A landscape with many valleys, sampled at points; each row gives a point and its height.
A ball rolls from a point to whichever of its 6 nearest points has the largest drop for the distance, and stops where none of them is lower. Distance is the straight distance between rows; heights are no part of it.
(1398) h=98: [135 137 134 108  94 165 106  68 197 123 117  87 104 134 159 121 130  66
 134 121 154  94 147  92 144  94 117 125 136]
(1949) h=499: [125 145 147 127 163  98 139 205 105 101 147 158 182 100  71 128 105 148
 128 160 141 159  95 162 111 100 133 120  91]
(1457) h=420: [121 123 147 125 120 123  80  97 141 121 147 109 127 141 152 120 117 113
 108 157 135 114 158  95  96 155 109 113 129]
(1363) h=186: [112 145 107 123 105 152 123 120 114 122  95 123 123 123 135 126 115 115
 149  83 148 162 125 120 141 114 134 147 158]
(1289) h=104: [159 126 126  80 105 120 153  63 150 125 119 108  57 153 204 186 146  74
 101  89 158  30 169 121 146 124 110 130 146]
(1892) h=378: [163 160 101 170 167 197 144 100 155 175 196 101 146  90  95 109 142  86
 109 205 123  74 154  68  50 132 115 135  97]
(235) h=324: [142 149 139 162 157 116 113 131 122 161 163 123 133 127 105 117 129 148
 122 185 148 117 137 108  73 156 116 113 103]
(1554) h=242: [147 115 140 110 142  94 102 164 101 112 131 137 144 124 138 126 131 162
 122 153 130 150 146 161  97 139 109 109 112]
(1475) h=116: [112 126 132 143 129 145  93  97 145 158 153  93 120 147 141 107 121 107
  99 187 120  91 177  84  91 157 106 109 126]
(761) h=129: [126 116 108  73 118 109 158  67 132 116 131 102  46 165 213 213 150  88
  93  79 152  31 176 141 167 148 102 118 131]
(928) h=364: [130 182 137 183 174 129 136 147 136 170 165 140 166 110  59  92 128 137
 132 169 145 110 120 115  88 140 130 122  88]
(1643) h=318: [159 141 152 153 153  97 106 135 115 155 163 125 140 137 134 126 140 153
 113 184 129 115 138 116  89 173  99 110 103]
(736) h=343: [131  61 126  67 133  66 128 119 101  87  65 147  89 151 113 168 147 171
 107  96  66 211  81 166 230 109 175 125 120]
(1591) h=269: [110 126  96 124 137 108 131 172  81 116  78 171 131  94  97 136 120 159
 138 133  94 182 104 168 151  89 170 171 136]
(1042) h=365: [112 122  99 140 116 135 119 141  99 109  92 139 118 117 145 130 123 137
 155  80 121 170 107 134 139 107 145 164 156]
(570) h=198: [ 71 164 125 151 107 159 139 172 115 132  95 167 152 100 110 117 123 141
 163  99 104 160 137 151 118 105 140 166 158]
(430) h=250: [161 174 129 183 171 143 136 126  99 170 213  99 146 109 119 104 140 138
  99 191 125 105 112  90  57 171 117 141  83]
(32) h=356: [107 145  97 138 135 126 142 177  85 116  85 185 142  95  96 125 124 154
 154 119  96 162 104 168 142  99 151 164 142]
(1755) h=455: [143 120 136  86 123  83 115 212  60  99 158 150 167  98  90 158 127 168
 105 172 104 186  89 173 119  90 165 130  99]
(880) h=73: [ 97 125 103 110  89 163 146  95 151 150  92 103 104 128 127 121 132  89
 177  73 148 101 109 112 174  87 131 142 162]
(637) h=71: [130 126 157  83 117 118 134  68 137 120 167  93 103 176 227 180 126 112
  77 111 136  75 165 124 170 155 109 115  98]
(1942) h=27: [149 120 131 112 117 112  93 133  93 102 128 122 140 126 177 128 127 151
 125 117 138 153 155 134 125 141 115 132 139]
(1179) h=214: [138  54 118  99 132  90 168  91 123 101  97 129  92 156 159 173 176 142
 113  59 105 153  88 161 200 120 135 106 142]
(850) h=77: [139 122 155 103 109 118 107 102 126 102 159 101 130 154 215 154 122 143
 111 115 130 109 164 129 133 167 105 123 124]
(1962) h=819: [ 89 161 134 148 118 164 114 131 147 153 121 133 146 118 101 110 101 109
 144 150 156 126 163 115  98 119 119 115 133]
(260) h=128: [140 132 146 125 110 130  85 120 125 115 131 102 130 128 146 135 119 131
 131 132 137 139 162 122 105 146 105 115 139]
(886) h=288: [ 83 109  98 125 146 121 139 161 111 104  47 193 112 122  98 120 124 161
 153 108  79 187  84 184 175  97 181 163 155]
(39) h=673: [114 130 139 150 128 144  94 101 153 155 136 105 119 140 139 113 111 112
 108 176 128 108 158  91  85 151 110 102 129]
(275) h=439: [ 76 167 129 125 112 178 120 119 171 148 115 132 133 126 103  98  92  96
 155 138 149 134 169 105 119 117 117 127 146]
(1250) h=472: [ 79 183 140 148 115 156 143 174 133 156 117 164 167  99  83 119 113 134
 170 129 127 128 152 131  93 116 117 130 125]
(1116) h=23: [156  90 127  91 109 112 125  92  90  93 125 107 106 143 202 154 148 137
 113  68 136 131 130 170 172 154 117 137 125]
(904) h=315: [116 128 143 135 133 128  95  86 133 148 167  97 127 165 168 119 117 123
  91 164 111  98 168 102 106 176  95 120 122]
(1791) h=576: [ 65 165 139 136 108 160 124 154 141 146 108 140 139 107  89 107 100 121
 153 117 136 149 161 123 102 121 131 139 149]
(1230) h=81: [140 112 133 118 114 114 102 131  96 108 126 117 136 118 159 127 129 135
 128 113 129 166 150 136 116 119 130 128 143]
(396) h=176: [157 111 119  98 139  94 104 187  79  98 124 140 146 102 137 145 127 155
 115 151 122 171 141 160 118 116 120 142 118]
(1407) h=64: [137  96 108  84  99 105 161  75 122 118 118 100  54 165 185 196 150  83
 114  62 150  57 155 134 154 143 118 122 150]
(1532) h=561: [116 152 144 161 134 125 101 127 145 151 135 128 146 127 103 121 126 133
 132 171 141 126 165 109  86 149 120  93 120]
(1360) h=417: [140 133 148 136 145 103 139 216 106  97 173 156 183 107  54 113  92 163
 121 157 139 176  77 157 126 114 161 123  83]
(394) h=168: [148  79  95  95 141  98 126 123  91  88  86 144 111 145 147 127 129 162
 105  96  79 192  94 168 177 120 169 135 135]
(1788) h=344: [ 81 164 108 137 124 139 154 194  93 132  92 192 168  89  85 128 134 155
 161 112 100 160 119 162 112 100 142 171 136]
(1082) h=259: [106 116 106 128 127 143 127 129 121 109  87 149 118 131 123 125 126 143
 167  69 114 168  89 139 182 105 145 151 162]
(1505) h=354: [131 136 153 109 110 144  94  90 146 125 133  92 128 132 175 133 112 114
 127 133 139 113 160 100 132 138 108 100 139]
(310) h=427: [131 145 139 148 140 123 162 222 116 112 159 169 193 108  52 100 114 151
 139 149 127 157  96 157 111 107 141 131  99]
(670) h=227: [ 76 121 103 129 131 137 157 144 139 121  64 179 119 135 112 130 133 149
 152  81  98 175  74 153 172 116 156 163 174]
(2048) h=339: [151 129 134 144 151 109 113 124 114 169 170 118 133 154 171 128 132 142
  94 191 115  83 145 123  92 185  96 131 105]
(124) h=31: [158 106 132  95 115 124 104 115 101  92 138 112 125 143 196 139 139 151
 103  99 137 141 153 149 130 170 122 132 131]
(1868) h=361: [ 52 136 120 127 136 136 150 155 136 111  54 208 123 129 106 119 145 158
 163  80  84 178  86 165 162 129 175 173 175]
(1987) h=316: [151 138 124 163 163 112 117 116 101 175 188 107 126 153 154 125 148 131
  94 208 109  96 143 111  77 187 107 125  99]
(762) h=48: [152 112 117 100  94 120 151  65 159 120  90  98  47 142 162 167 137  54
 106  76 148  49 170 121 140 110 107 110 160]
(58) h=355: [115 215 149 185 141 156 179 150 156 169 171 164 177 105  33  85 109 151
 141 161 150 109 114 127  95 155 144 152  93]
(1036) h=271: [130 131 153 111  94 155  98  82 170 120 136 100 120 126 151 119 116  94
 122 122 145 111 141  87 135 115 113 119 142]
(47) h=258: [ 91 156 150 128 123 185 102  94 194 137 122 109 131 140 126  96 102  82
 133 150 135 106 148  96 125 107 111 123 138]
(1157) h=72: [117  93 109 122  88 138 183  88 158 144  67 106  69 129 116 162 138  73
 164  67 146  76 131 113 188  87 122 121 185]
(18) h=300: [141 134 145 144 149 103 110 161 123 137 146 135 156 117 113 123 136 151
 132 169 144 137 125 135  86 138 111  95 114]
(236) h=287: [195 164 154 153 180 107 116 156  92 138 190 128 153 141 129 107 136 155
  91 186 137 113  85 128  76 188 119 120  77]
(1517) h=70: [101 111 102 124 103 143 164 102 159 158  72 103  98 145 108 155 140  86
 169  65 127 107 103 107 188  92 127 143 173]
(1685) h=748: [104 132 142 138 128 152  88  91 169 134 129  94 116 139 139 100 111  91
 113 162 141 115 166  83 113 135 110 104 137]
(1047) h=131: [131  98 110 113 105 113 133  85 112 114 112 108 102 133 160 143 145 128
 141  59 138 131 120 123 162 122 139 128 152]
(1033) h=402: [133 114 127 142 132 177 108  58 212 133 154  97 119 140 154  87 109  67
 104 169 133  70 145  78 112 136  84 116 134]
(1504) h=345: [ 96  91 110 127 142 122 142 136 139 107  62 168 119 144 126 139 153 156
 158  81  96 184  81 156 209 106 156 148 161]
(1682) h=55: [ 83 160 112 134 106 164 139 163 110 140  96 156 134 118 119 107 115 118
 172  71 127 157 131 126 139 110 137 160 171]
(1207) h=340: [135 108 137 132 121 137 113  77 151 145 177  93 118 177 195 112 111  94
  73 178 120  87 165  86 114 173  86 109 125]
(642) h=418: [143 183 125 188 157 152 135 108 135 184 185 118 150 102  75  95 136 116
 111 191 138  98 129  88  71 154 121 128  90]
(1963) h=893: [119 145 121 155 141 142 109 104 153 161 153 107 127 131 112  98 117 103
 114 196 134 102 162  90  91 137 113 111 122]
(1218) h=249: [140  89  98 125 144 122 138 128 104  97  91 148 116 117 140 127 133 151
 138  87 105 183  95 149 165 108 160 139 158]
(2002) h=290: [129 115 100 132 117 138 130 106 114 110 101 125 122 133 139 126 140 132
 156  75 121 167  99 133 164 106 146 146 148]
(425) h=208: [141  95  96 103 140  81 116 152  73  95  82 149 106 118 124 139 119 175
 125 128  75 198  95 169 166 111 183 154 138]
(536) h=97: [117  70 109 132 120 121 153  99 143 130  89 123 101 151 139 166 162 131
 150  53 134 139  95 130 185  95 137 120 145]
(1679) h=779: [109 154 124 139 124 128 116 178 114 129 111 142 154  96 108 127 106 150
 166 118 139 167 147 145 107 100 122 127 127]
(940) h=542: [133 140 127 130 140 111  97 170 103 132 126 147 158  99 110 133 125 144
 138 141 126 166 134 149  92 109 122 112 128]
(141) h=346: [126  75 131 104 137 102 157 119 147 110  66 156 106 148 130 167 160 162
 140  65 102 180  80 158 209  95 141 119 148]
(190) h=28: [141  92 106  98  95 109 166  75 150 121  96  98  57 147 156 173 144  70
 113  65 143  67 148 127 163 103 119 110 162]
(499) h=575: [113 167 137 170 141 128 129 129 141 168 139 132 148 122  77 110 113 130
 148 174 148 109 156 115  95 133 120 112 121]
(1063) h=481: [145 123 120 118 139 112 122 192  80  99 123 148 162  91  95 132 130 165
 144 147 120 182 120 157 106  95 127 125 111]
(889) h=45: [115  87 103 124 103 116 169  88 144 133  84 100  77 143 129 174 152  93
 139  54 132 102 127 122 175  94 132 120 169]
(1257) h=183: [125  61 108 120 135  99 164 106 139 110  90 132  89 148 155 182 167 139
 137  62 100 156  87 143 207  98 134 107 146]
(1314) h=222: [126 125 164 112  94 128 101  84 142 124 159  89 129 169 187 127 118 110
 103 140 133 110 157 114 130 159 104 108 131]
(386) h=500: [ 97 173 135 140 126 135 147 195 122 137 123 181 178  87  85 117 122 153
 160 127 124 149 127 151  98  97 130 138 124]
(273) h=146: [150 107 134  74 105 102 131  85 107 109 139 106  91 159 225 178 155 118
 114  70 143  80 141 156 158 157 111 125 108]
(1492) h=150: [101 146 135 107  95 171 104  97 177 129 118  92 109 122 131 106 114  87
 140 120 152 122 142  95 142  97 116 116 146]
(139) h=280: [165 164 138 173 157 117 109 123 104 182 186 106 142 124 117 120 144 139
 102 196 127 104 128 109  63 177 112 132  84]
(1313) h=633: [140 155 113 172 156 162 116 101 135 182 179 100 120 110 109 101 128 105
 111 210 127  85 145  77  64 141 113 123 108]
(616) h=130: [157  63  98  87 135  87 150 102 111  99 112 129  96 158 174 171 168 150
 100  59  94 142 105 173 193 142 144 108 135]
(100) h=406: [140 125 123 154 140 125 121 103  98 174 185  99 130 172 200 129 118 129
  75 195 107  74 175 125 100 200  86 132 107]
(144) h=230: [ 67 113 122 123 135 129 153 126 156 120  51 172 106 142 112 139 146 149
 165  71 100 171  67 142 207  98 149 160 169]
(1076) h=76: [122 149 122  97  88 165 142  87 173 134 110 105  97 123 135 121 134  76
 157 101 160  88 138  98 147  86 115 138 140]
(1966) h=144: [ 69 128 111 121 126 146 153 127 140 132  67 162 116 140 114 129 150 147
 172  62 109 160  70 142 185 107 155 160 168]
(1668) h=351: [147 189 150 189 159 142 140 145 147 166 186 137 157 106  49  95 108 148
 129 166 141 116 104 110  88 139 153 136  88]
(1806) h=785: [114 167 119 189 156 176 135 105 152 179 157 124 140 122  73  96 125 113
 124 197 133  83 157  94  79 129 125 127 107]
(1636) h=568: [104 154 136 150 126 135 128 167 149 152 124 148 169 101  88 126 116 130
 160 146 140 142 154 141  91 117 118 122 121]
(12) h=89: [133  86 107 105  84 101 152  95 132 129 104  93  94 131 159 154 158 114
 140  53 137 130 118 132 173 122 132 112 154]
(731) h=199: [136 128 146  90  91 144 105  74 152 127 130  78 104 133 173 140 135 106
 120 100 156 101 151 112 152 129 119 124 133]
(2026) h=54: [ 82 151 111 126  88 170 146 124 141 142  94 139 120 130 118 110 119 111
 167  68 137 138 110 112 154 100 129 166 168]
(1719) h=6: [142 101 109 106  88 117 163  78 142 123 115  98  73 140 156 175 157  75
 133  65 152  71 146 120 167 110 131 119 156]
(1437) h=342: [150 184 144 189 158 128 151 166 135 139 174 159 173 108  40  84 105 157
 141 153 161 127  94 134 100 154 152 122  89]
(67) h=90: [150  97 109 105 137 108 108 166  67  95 103 136 126 117 152 141 127 161
 130 125 106 172 135 155 132 115 132 130 142]
(52) h=159: [150 101  91  98 125  87 121 177  67 104  91 151 125 104 137 144 128 167
 120 141  91 193 114 160 140  98 157 156 133]
(1012) h=253: [101  97  99 115 146 101 124 138 102  91  49 168 105 134 107 138 121 172
 139 112  78 202  86 163 190 102 173 145 146]
(694) h=291: [129  83 104 124 132 112 126 127 113  91  71 148 106 137 137 128 133 158
 140  92 102 197  75 159 190 106 164 142 155]
(820) h=127: [110 137 148 114 105 187 114  79 226 131 126  97 132 126 142 101 113  64
 141 132 147  89 137  89 130  92 101 121 148]
(307) h=243: [122 120 118 122 103 141 108 111 117 114 121 116 120 123 145 130 129 126
 150  80 138 152 123 124 144 121 140 151 149]
(285) h=289: [169 159 152 173 180 109 122 168 117 135 183 136 149 130  89 102 129 159
 115 187 141 131  95 130  85 161 139 100  79]
(486) h=335: [118 158 146 155 141 121 121 153 132 150 143 139 174 110  90 110 128 137
 145 158 150 134 133 134  88 132 114 107 105]
(1128) h=408: [151 138 106 168 160 185 115  93 147 165 171 100 116 116 123 104 128  88
 100 209 114  73 155  75  67 143 102 125 118]
(361) h=360: [ 99 177 163 161 124 152 181 194 142 129 153 186 200 111  39  80 106 156
 145 134 135 126 100 153  89 127 140 143 108]
(1975) h=265: [130 111 110 124 121 135 111 141  92  98 107 127 136 114 148 131 125 139
 141  92 118 169 121 142 134 122 134 144 141]
(295) h=306: [172 121 148 138 161  86 109 156  94 143 163 133 152 148 150 130 137 160
 108 200 141 120 133 140  86 185 104 106  83]
(666) h=184: [127  86 102 125 122 113 132 123 108 101  92 127 104 131 155 138 143 136
 137  73 115 172  89 140 182 116 146 143 151]
(780) h=117: [ 79  98 119 123 105 138 166 106 167 138  46 148 114 151 104 161 168 130
 181  47 106 134  82 126 192  87 148 149 176]
(75) h=379: [134 150 144 154 155 115 141 192 132 124 151 160 182 102  64 105 111 159
 135 151 154 140 100 157 103 133 135 115  93]
(406) h=4: [150 118 148 107 126 107  96 124 110 101 132 114 132 136 191 130 124 151
 116 126 139 142 168 131 116 161 110 116 128]
(588) h=52: [152 103 113 111  97 148 158  68 181 114  82  97  68 121 155 152 139  51
 131  69 155  52 155 109 159  90 121 117 168]
(1640) h=434: [162 122 150  98 151  76 114 197  81  97 154 141 165 116 105 144 135 169
 105 170 135 173 103 170 109 126 136 106  76]
(1908) h=36: [141 115 118  93  88 132 146  78 147 123 108  90  89 127 157 152 152  78
 146  91 151  73 151 110 165 109 116 121 149]
(51) h=323: [195 155 156 150 179  98 116 173  97 121 187 143 149 132 101 101 121 162
  89 188 143 127  83 136  83 168 145 115  75]
(460) h=331: [156 114 133  93 147  93 123 199  73  96 156 131 162 101 101 140 124 155
 122 163 124 168 106 168 114  99 134 123 101]
(258) h=303: [165 144 128 153 167  94 110 167 113 135 165 141 150 121  93 124 134 154
 119 173 149 121 111 135  76 158 121 110  88]
(893) h=149: [139 120 151  94  97 136 122  63 153 108 147  89  99 145 188 155 141  92
  94 126 148  74 148 110 149 132 110 112 125]
(1798) h=769: [ 94 157 134 151 125 168 104 109 179 159 133 123 122 142 104  90  93  88
 130 176 137  90 169  97  93 130 116 111 139]
(1025) h=59: [148 141 128  93 100 131 144  68 167 121 114  83  80 132 169 145 156  73
 127  87 153  64 158 103 153  95 105 121 149]
(1252) h=333: [165 147 118 164 154 142 109 103 118 179 181  96 124 130 131 116 145 120
  96 202 117  76 146  92  70 169 111 129  96]
(825) h=84: [ 62 108 108 130 111 137 163 115 156 155  77 131 112 139 112 140 146 122
 177  60 121 135  96 122 199  86 136 159 170]
(1769) h=838: [ 91 176 125 179 136 165 127 117 165 178 136 141 149 119  66 103 110 107
 132 188 133  86 165 119  81 129 118 124 110]
(198) h=101: [140 126 128  99  94 120 134  73 132 107 133  90 101 135 176 155 141 103
 132  85 144 105 133 116 168 127 123 122 138]
(1165) h=261: [141 124 146 105 109 147 108  68 194 110 150  85 114 151 189 127 128  88
  89 149 132  69 148  86 131 130 103 102 129]
(1366) h=440: [115  68 130  96 144 103 149 126 145 100  56 160  99 145 122 156 159 168
 143  70  79 183  77 160 212  94 155 125 148]
(1403) h=63: [134 122 105 109  87 144 156  95 157 141  89  94  93 119 132 134 139  73
 171  83 147 111 124 107 176  88 122 138 159]
(261) h=32: [138 123 125  78  93 116 145  74 133 108 137  93  73 144 201 174 157  89
 106  92 159  50 163 129 154 128 108 121 130]
(375) h=740: [106 151 134 133 107 144  97 140 130 126 113 118 144 108 130 118  97 115
 159 113 141 153 155 112 107 114 117 119 149]
(1795) h=352: [113 103  90 128 138 121 112 150  95 105  78 158 110 121 130 123 118 155
 145  96  86 179  96 162 161  98 172 162 147]
(1067) h=545: [124 123 105 164 143 200  91  80 196 151 160 108 118 139 126  82 111  76
 109 191 119  76 152  76  80 148 102 131 146]
(432) h=74: [150  75 102 104 120 103 126 107  97  97 120 108  99 150 189 144 151 147
 128  68 123 153 120 151 173 142 137 139 143]
(786) h=80: [149 133 127 109  90 173 142  77 204 131  94 100  91 111 147 129 135  63
 168  91 165  67 151  98 149  79 104 134 168]
(993) h=232: [ 85 102 129 117 136 116 155 120 167 123  57 173 110 144 100 165 163 154
 171  51 105 160  82 140 215  88 139 142 167]
(700) h=445: [139 118 143 102 148  94 123 213  86 111 173 140 176 104  75 127 122 161
 118 168 134 167 100 157 106 106 141 114  93]
(1789) h=348: [127 194 163 185 149 133 168 175 142 151 167 171 182  96  43  75 100 158
 147 158 150 112  95 137  94 151 151 138  91]
(792) h=394: [104 169 150 136 115 132 171 205 123 124 139 187 198  96  55 104 126 153
 151 128 114 150  99 172 110  96 141 147 120]
(576) h=270: [138 135 145 132 127 120  90 124 122 140 128 109 136 136 150 119 115 133
 119 164 135 132 160 108  87 145 117 104 122]
(1829) h=523: [109 138 140 143 128 124 105 155 113 135 128 133 152 105 121 133 122 136
 150 133 140 147 157 124  96 124 124 116 138]
(834) h=169: [ 92 128  99 131 112 160 134 138 107 124  90 138 124 116 121 122 121 127
 173  79 129 174 112 132 153 109 140 161 164]
(497) h=100: [161 140 104 148 150 185 138  93 128 175 203  96 124 111 139 102 135  86
  84 222 118  76 166  68  58 167  91 135 103]
(1051) h=634: [ 74 181 133 161 127 156 134 139 163 170 121 146 153 104  67 111 101 123
 156 152 138 121 166 117  98 132 122 122 132]
(555) h=375: [111  78 127  94 145 106 145 125 145  94  48 162  96 134  91 161 145 170
 147  78  87 199  86 165 232  80 159 131 146]
(1462) h=358: [123 178 162 171 122 154 185 220 136 125 167 200 197 110  32  64 103 158
 145 141 127 127  93 156  96 157 153 150 127]
(1819) h=338: [ 85 137 103 129 126 139 126 167 101 115  64 184 125 110 103 121 125 157
 156  99  91 178  88 167 151 102 174 171 153]
(408) h=403: [131 133 141 119 107 132  87 105 131 122 124 105 131 123 154 113 106 114
 139 118 149 145 151 113 129 125 123 120 139]
(49) h=309: [ 86 135 100 133 128 148 138 164 103 120  78 172 136 113 120 121 119 141
 174  99 103 162 110 154 136 110 150 168 160]
(440) h=407: [141 133 124 157 144 110 115 105 126 166 161 108 129 135 128 121 139 128
 112 193 126 103 150  94  78 163 107 114 102]
(466) h=78: [160 125 117 103  96 128 150  63 187 112  89 106  46 121 180 160 146  51
 113  85 151  43 165 106 135 100  95 118 159]
(117) h=120: [144  86  96 114 129 110 116 124  87  85 105 123 115 122 165 136 140 156
 128  95  94 176 107 148 162 132 144 134 147]
(571) h=756: [120 137 116 171 132 174 113  85 174 163 144 104 119 132 106  86 112  86
 114 194 120  92 164  79  68 134 113 126 127]
(660) h=193: [128 121 169 116 125 121 100  98 131 132 159 100 130 172 210 140 108 134
  75 150 122 104 173 103 138 186  97 121 109]
(1285) h=729: [105 156 143 142 127 129 106 133 136 151 121 126 149 123  98 118 109 132
 152 156 145 145 160 124  89 129 116 120 129]
(1156) h=347: [158 129 118 164 137 152 108  88 123 176 188 102 120 136 144 108 129 109
  88 206 109  83 169  83  73 172 101 125 120]
(1069) h=82: [116 148 141 167 140 111 118 142 135 156 139 143 149 112  91 114 137 141
 150 163 141 125 143 122  76 139 121 104 107]
(451) h=113: [142  72 102 113 118  93 161  97 129 117 107 107  86 155 157 183 171 120
 129  44 132 123 114 132 171 114 137 116 141]
(1509) h=293: [145 122 110 104 140  95 116 182  68 106 108 144 133  94 105 140 121 164
 138 142 102 186 110 173 118  89 161 150 111]
(1560) h=341: [152 143 143 131 160  90 110 182 104 125 148 137 163 113  93 118 127 155
 121 163 145 150 112 163  84 142 124 100  86]
(1490) h=111: [116 120 120 112 100 125 137  98 126 131 104 112 112 126 140 145 146 122
 166  62 147 126 112 111 178 121 133 129 157]
(1513) h=405: [ 87 173 142 154 123 135 153 195 140 150 127 174 189 106  53 116 119 145
 164 127 136 127 117 139  90 122 116 124 122]
(137) h=512: [122 132 133 137 119 144 104 148 110 124 112 141 143  98 121 127 115 139
 144 117 135 163 140 138 110 115 134 124 141]
(164) h=292: [154 125 133 114 135  94 117 197  86 102 127 130 165 108 115 135 127 153
 126 154 131 160 121 166  95 109 120 118 113]
(404) h=58: [140  95 115  93 106  92 166  86 116 124 106 102  79 152 170 171 153 109
 126  62 142  96 130 130 163 123 120 123 141]
(813) h=416: [163 117 167 118 154  87 119 234  61  90 184 144 179 131  56 120 102 156
  98 174 142 169  96 140 115 159 189 121  81]
(145) h=75: [170 164 116 151 150 168 143 115 120 178 220  90 134 102 129 113 142 116
  93 210 121 102 142  73  56 166 103 137  87]
(225) h=106: [101 150 132 102  86 179 119 111 175 140 109 110 124 117 126 114 100  81
 162 104 155 120 145  97 137 102 121 132 149]
(1309) h=274: [188 179 151 168 179 127 120 144 107 156 202 127 155 114 104 110 140 148
 102 182 135 105 102 107  65 172 133 129  82]
(1861) h=185: [129 118 151 104 106 127 105  91 118 104 131 100 122 141 186 140 127 119
 124 101 146 133 136 121 133 138 130 127 139]
(1773) h=489: [108 132  98 131 130 126 121 176  84 114  89 163 140  89 111 132 123 150
 150 110  98 180 112 156 134  97 154 163 145]
(467) h=281: [134 122 160 112 120 130 121  79 144 125 168  90 114 183 220 139 105 110
  79 149 115  69 162 108 158 165  75 103 114]
(45) h=263: [134  49 130  71 136  80 145 130 109  85  80 144  89 155 143 162 144 171
  94  98  77 194  96 166 214 121 164 114 124]
(2020) h=494: [117 131 119 154 139 193 106  92 212 148 148 103 125 139 126  87 108  60
 118 171 119  85 143  78  87 128 108 125 144]
(1254) h=224: [135 124 143  91 109 125 136  64 170 123 153  90 102 175 238 175 137  92
  77 122 137  49 156 124 156 139  92 117 101]
(469) h=487: [123 184 123 185 156 171 153 113 141 180 185 127 153 106  62  89 132 121
 112 192 135  84 130  91  70 137 132 132  88]
(2028) h=148: [130 126 129 131 123 120  88 141 102 116 116 132 147 113 148 126 124 145
 133 133 141 161 155 135  93 139 114 111 126]
(1674) h=322: [143 121 151 135 140  99  89 127 112 136 147 115 141 158 169 136 134 144
 111 172 136 116 172 128  85 166 100 102 111]
(1638) h=730: [112 147 125 140 137 119 133 191 109 123 116 153 172  86 103 123 127 152
 161 137 126 159 121 157 115  96 120 131 110]
(351) h=255: [121 120 164 100 120 120 120  76 151 132 173  81 126 173 214 138 109 107
  86 133 118  77 161 110 148 172 101 109 119]
(610) h=110: [106 139 128 107  99 170 123  98 154 126 117 104 119 117 145 118 121  87
 153  93 148 119 131  99 145  93 134 141 146]
(805) h=330: [145 158 137 178 153 105 111 149 122 169 155 128 147 109  82 111 134 136
 123 184 151 113 121 116  73 152 111 113  90]
(104) h=317: [168 160 156 160 176 116 138 189 114 118 186 162 169 118  61  91 101 163
 110 166 151 146  86 136  88 157 156 124  78]
(54) h=425: [133 110 119 145 135 156 112  76 154 146 181  96 108 165 172  94 106  93
  67 191 109  69 158  73  98 170 101 115 126]
(854) h=382: [151 136 154 162 143 113 150 230  98 100 176 181 198 120  24  79  69 179
 125 158 139 162  91 148 117 144 186 145  82]
(936) h=171: [139 120 160  83  95 126 117  80 132 113 145  94 115 150 203 161 135 114
  95  93 149  90 147 124 147 153 107 120 121]
(226) h=384: [116 155 166 153 136 133 167 237 102 106 165 195 199 109  31  83  95 168
 124 143 125 162  84 160 120 111 158 142 106]
(1461) h=189: [148  89  92 105 126 112 102 150  84  88  90 140 114 116 153 125 118 142
 133  97  96 187 112 150 153 113 149 151 143]
(381) h=357: [165 136 157 149 168 108 125 221  90  89 176 158 169 124  36  97  90 157
 105 166 130 156  94 144 107 152 170 129  83]
(882) h=387: [153 113 124 148 139 119 115 105 129 162 162 102 128 149 164 115 132 119
  90 195 133  95 165 105  73 189  95 116 115]
(1191) h=35: [165  96 129  89 128 111 100 140  70  87 129 132 130 128 187 142 128 152
 112 127 125 164 156 154 115 144 133 132 123]
(867) h=143: [134  57 106  97 127  96 154  93 112 112 124 108  84 148 176 181 186 131
 118  42 122 119 124 142 181 123 142 116 134]
(789) h=386: [130  62 129  83 141  82 141 125 135  91  61 156  89 148 124 162 147 178
 114  93  86 208  87 172 225  95 154 121 139]
(1941) h=422: [183 133 159 125 171  90 122 203  87 104 177 150 163 134  71 118 116 155
 102 179 145 145  89 148  97 157 147 115  82]
(1973) h=368: [120 151 173 154 134 142 183 226 123 100 165 203 204 123  24  56  80 156
 139 154 129 151  95 149 112 142 177 156 117]
(1743) h=349: [127 112 139 110 111 147 104  79 179 126 159  87 124 152 182 115 119  91
  86 166 115  86 147  88 127 144  95 101 125]
(742) h=157: [132  85 108  84 116  94 163  78 114 127 135 113  58 167 212 207 166 115
 106  65 151  65 158 161 179 164 117 120 128]

For each start below, name the point where the ball stops.
(940) => (406)
(1755) => (406)
(1819) => (406)
(1798) => (1719)
(1398) => (1719)
(1962) => (1719)
(386) => (2026)
(789) => (1116)
(310) => (145)
(2020) => (1719)

Call two points neighbours if one is among the 6 nearest of the other. Go from one point of each pair to the other, from neighbour to neighbour, staying as low as possible. Name the highest point that can't be avoided.
(1116) and (1069) => (18)
(1719) and (145) => (258)
(2026) and (1719) => (880)
(406) and (1116) => (124)
(1475) and (1116) => (904)

For each start below, name every point that the ball comes to, in order.
(1791) => (275) > (225) > (1076) > (1403) > (1908) > (1719)
(1492) => (1076) > (1403) > (1908) > (1719)
(361) => (1789) > (1437) > (104) > (285) > (1309) > (430) > (145)
(736) => (394) > (117) > (432) > (1116)
(226) => (1462) > (1789) > (1437) > (104) > (285) > (1309) > (430) > (145)
(1036) => (1398) > (1076) > (1403) > (1908) > (1719)
(1640) => (164) > (396) > (67) > (1191) > (406)
